Points on a hilly landscape, in no order, each with its height.
From any point a ball rolls to the lowest of the 3 points nearest to it. It stops when none of these is lower. Distance is the straight distance between rows; heights are no part of it.
Kem height 0.12: 109, 87, 140, 165, 91, 137, 145, 119, 141, 144, 126, 113, 132
mepa height 2.60: 102, 63, 148, 165, 86, 147, 160, 105, 157, 149, 132, 122, 138
Zop height 4.60: 133, 139, 116, 77, 141, 137, 146, 46, 93, 137, 203, 163, 147
piz height 3.14: 128, 88, 137, 135, 112, 149, 122, 157, 135, 65, 86, 89, 154
kofez height 0.93: 110, 73, 134, 159, 96, 147, 144, 125, 154, 136, 130, 122, 132
movif height 0.63: 137, 186, 131, 135, 133, 100, 118, 133, 91, 104, 99, 100, 137
dupi height 0.26: 141, 179, 121, 117, 147, 108, 121, 133, 109, 124, 123, 127, 118
Bam height 1.07: 119, 83, 119, 132, 119, 156, 119, 155, 166, 146, 142, 142, 110
fakib height 0.62: 119, 121, 132, 150, 116, 121, 132, 121, 129, 165, 135, 130, 118
Zep height 3.05: 145, 184, 122, 103, 159, 112, 114, 146, 119, 117, 124, 139, 112
Ser height 4.72: 137, 155, 105, 68, 158, 129, 143, 77, 108, 144, 185, 167, 136
rusi height 3.70: 130, 146, 127, 100, 133, 116, 163, 37, 87, 138, 178, 145, 159
mur height 2.75: 133, 172, 122, 131, 133, 97, 144, 97, 92, 138, 126, 118, 143
Boli height 3.49: 130, 76, 127, 126, 117, 160, 132, 155, 150, 74, 89, 102, 153
deri height 4.40: 130, 162, 127, 145, 123, 106, 127, 127, 103, 128, 113, 109, 129
napo height 2.89: 129, 102, 136, 126, 119, 149, 106, 170, 139, 68, 94, 101, 134
bisu height 0.77: 116, 132, 140, 163, 107, 109, 143, 106, 111, 156, 123, 115, 133
fufo height 0.29: 138, 154, 147, 123, 139, 127, 89, 178, 131, 82, 104, 120, 108
Pinum height 4.69: 142, 147, 112, 97, 156, 120, 137, 95, 120, 175, 171, 168, 128
vudo height 3.43: 132, 171, 120, 121, 140, 100, 135, 114, 103, 135, 126, 121, 131
Tigop height 2.41: 126, 91, 130, 131, 119, 152, 117, 161, 148, 88, 105, 106, 130
vike height 0.87: 132, 147, 118, 127, 139, 116, 125, 130, 122, 158, 137, 139, 117
Dib height 2.76: 116, 108, 137, 156, 100, 139, 124, 145, 124, 91, 97, 86, 143
nisut height 1.96: 128, 141, 136, 149, 117, 121, 107, 152, 111, 99, 100, 98, 125
gonen height 3.39: 146, 204, 132, 105, 157, 103, 116, 138, 96, 84, 110, 121, 129
Gite height 1.45: 129, 152, 125, 129, 132, 105, 152, 82, 102, 162, 142, 135, 142
zagav height 1.21: 117, 102, 124, 143, 115, 141, 122, 148, 144, 136, 128, 125, 114
rafud height 0.15: 136, 175, 141, 137, 127, 107, 102, 154, 99, 93, 94, 99, 125
baz height 1.25: 106, 85, 158, 165, 96, 130, 148, 90, 147, 192, 148, 147, 126
nuru height 0.88: 130, 134, 118, 125, 138, 126, 114, 144, 137, 154, 139, 143, 105
Tutod height 0.86: 118, 104, 131, 142, 123, 125, 135, 107, 137, 194, 153, 155, 117
nezi height 4.04: 138, 177, 110, 94, 150, 109, 140, 92, 101, 131, 152, 140, 140
seg height 3.44: 141, 194, 121, 112, 146, 101, 128, 124, 94, 108, 119, 117, 131
sefod height 1.77: 138, 165, 116, 113, 149, 110, 124, 127, 116, 139, 134, 139, 118
ritek height 3.07: 152, 204, 137, 99, 165, 103, 106, 150, 106, 84, 108, 132, 119
Mal height 0.61: 115, 78, 123, 134, 121, 152, 127, 142, 167, 175, 157, 159, 107
zol height 2.85: 137, 173, 111, 95, 155, 112, 135, 109, 109, 139, 147, 145, 125
riri height 4.82: 133, 113, 138, 118, 134, 149, 96, 177, 150, 78, 108, 118, 117
Dubul height 0.64: 106, 98, 150, 171, 95, 127, 146, 100, 136, 173, 134, 128, 129
dez height 2.97: 127, 82, 121, 120, 126, 161, 116, 167, 166, 98, 116, 124, 124
Liko height 2.55: 152, 188, 143, 111, 159, 110, 95, 167, 124, 88, 109, 137, 109
kiros height 1.66: 131, 154, 122, 130, 136, 118, 112, 143, 125, 133, 124, 127, 111
lazof height 1.97: 105, 64, 146, 158, 97, 149, 149, 107, 162, 178, 149, 145, 124
dat height 1.82: 122, 93, 124, 135, 115, 151, 117, 159, 153, 111, 117, 118, 120
notin height 0.99: 123, 127, 132, 146, 123, 112, 145, 89, 121, 186, 148, 149, 130
Sozi height 0.81: 111, 89, 129, 151, 106, 141, 131, 132, 152, 151, 137, 133, 120
simu height 0.65: 133, 142, 114, 123, 145, 118, 128, 122, 128, 173, 150, 155, 115
pek height 6.04: 146, 79, 131, 94, 149, 166, 112, 179, 176, 61, 95, 129, 137
vuzi height 3.72: 134, 185, 125, 129, 132, 97, 139, 106, 86, 119, 114, 108, 141
zise height 0.74: 128, 122, 121, 127, 139, 124, 128, 116, 136, 194, 156, 164, 114
sonif height 4.02: 132, 92, 130, 114, 134, 160, 105, 176, 164, 82, 112, 125, 117
tilo height 4.57: 137, 155, 114, 98, 146, 112, 152, 67, 102, 156, 169, 155, 143
fofo height 3.13: 130, 87, 129, 120, 127, 159, 113, 171, 160, 75, 105, 115, 130
tuzi height 0.43: 114, 85, 126, 143, 118, 143, 129, 132, 155, 173, 150, 148, 109
las height 0.85: 116, 126, 130, 156, 110, 121, 127, 134, 123, 136, 119, 111, 122
kar height 0.55: 129, 167, 126, 122, 128, 99, 160, 64, 86, 140, 143, 126, 157
Sime height 3.22: 128, 69, 122, 127, 119, 161, 136, 154, 157, 86, 102, 110, 144
fozo height 3.54: 131, 74, 130, 134, 109, 154, 144, 143, 139, 68, 79, 89, 172
Gep height 1.26: 121, 109, 119, 131, 125, 142, 112, 156, 154, 142, 135, 139, 106

Call two points neighbours if one is among the 3 nearest of the other. Go from one point of each pair to the other, from neighbour to neighbour, staying as low as possible. Name the highest point that can't be avoided.
simu / tuzi -> Tutod
kar / tuzi -> Gite
fakib / tuzi -> Sozi
kar / rafud -> Dib
Kem / fakib -> Dubul

Where does a ball stop that starts at each point below?
Gep -> simu
Dib -> rafud
deri -> rafud
fofo -> tuzi
baz -> Kem
nezi -> dupi
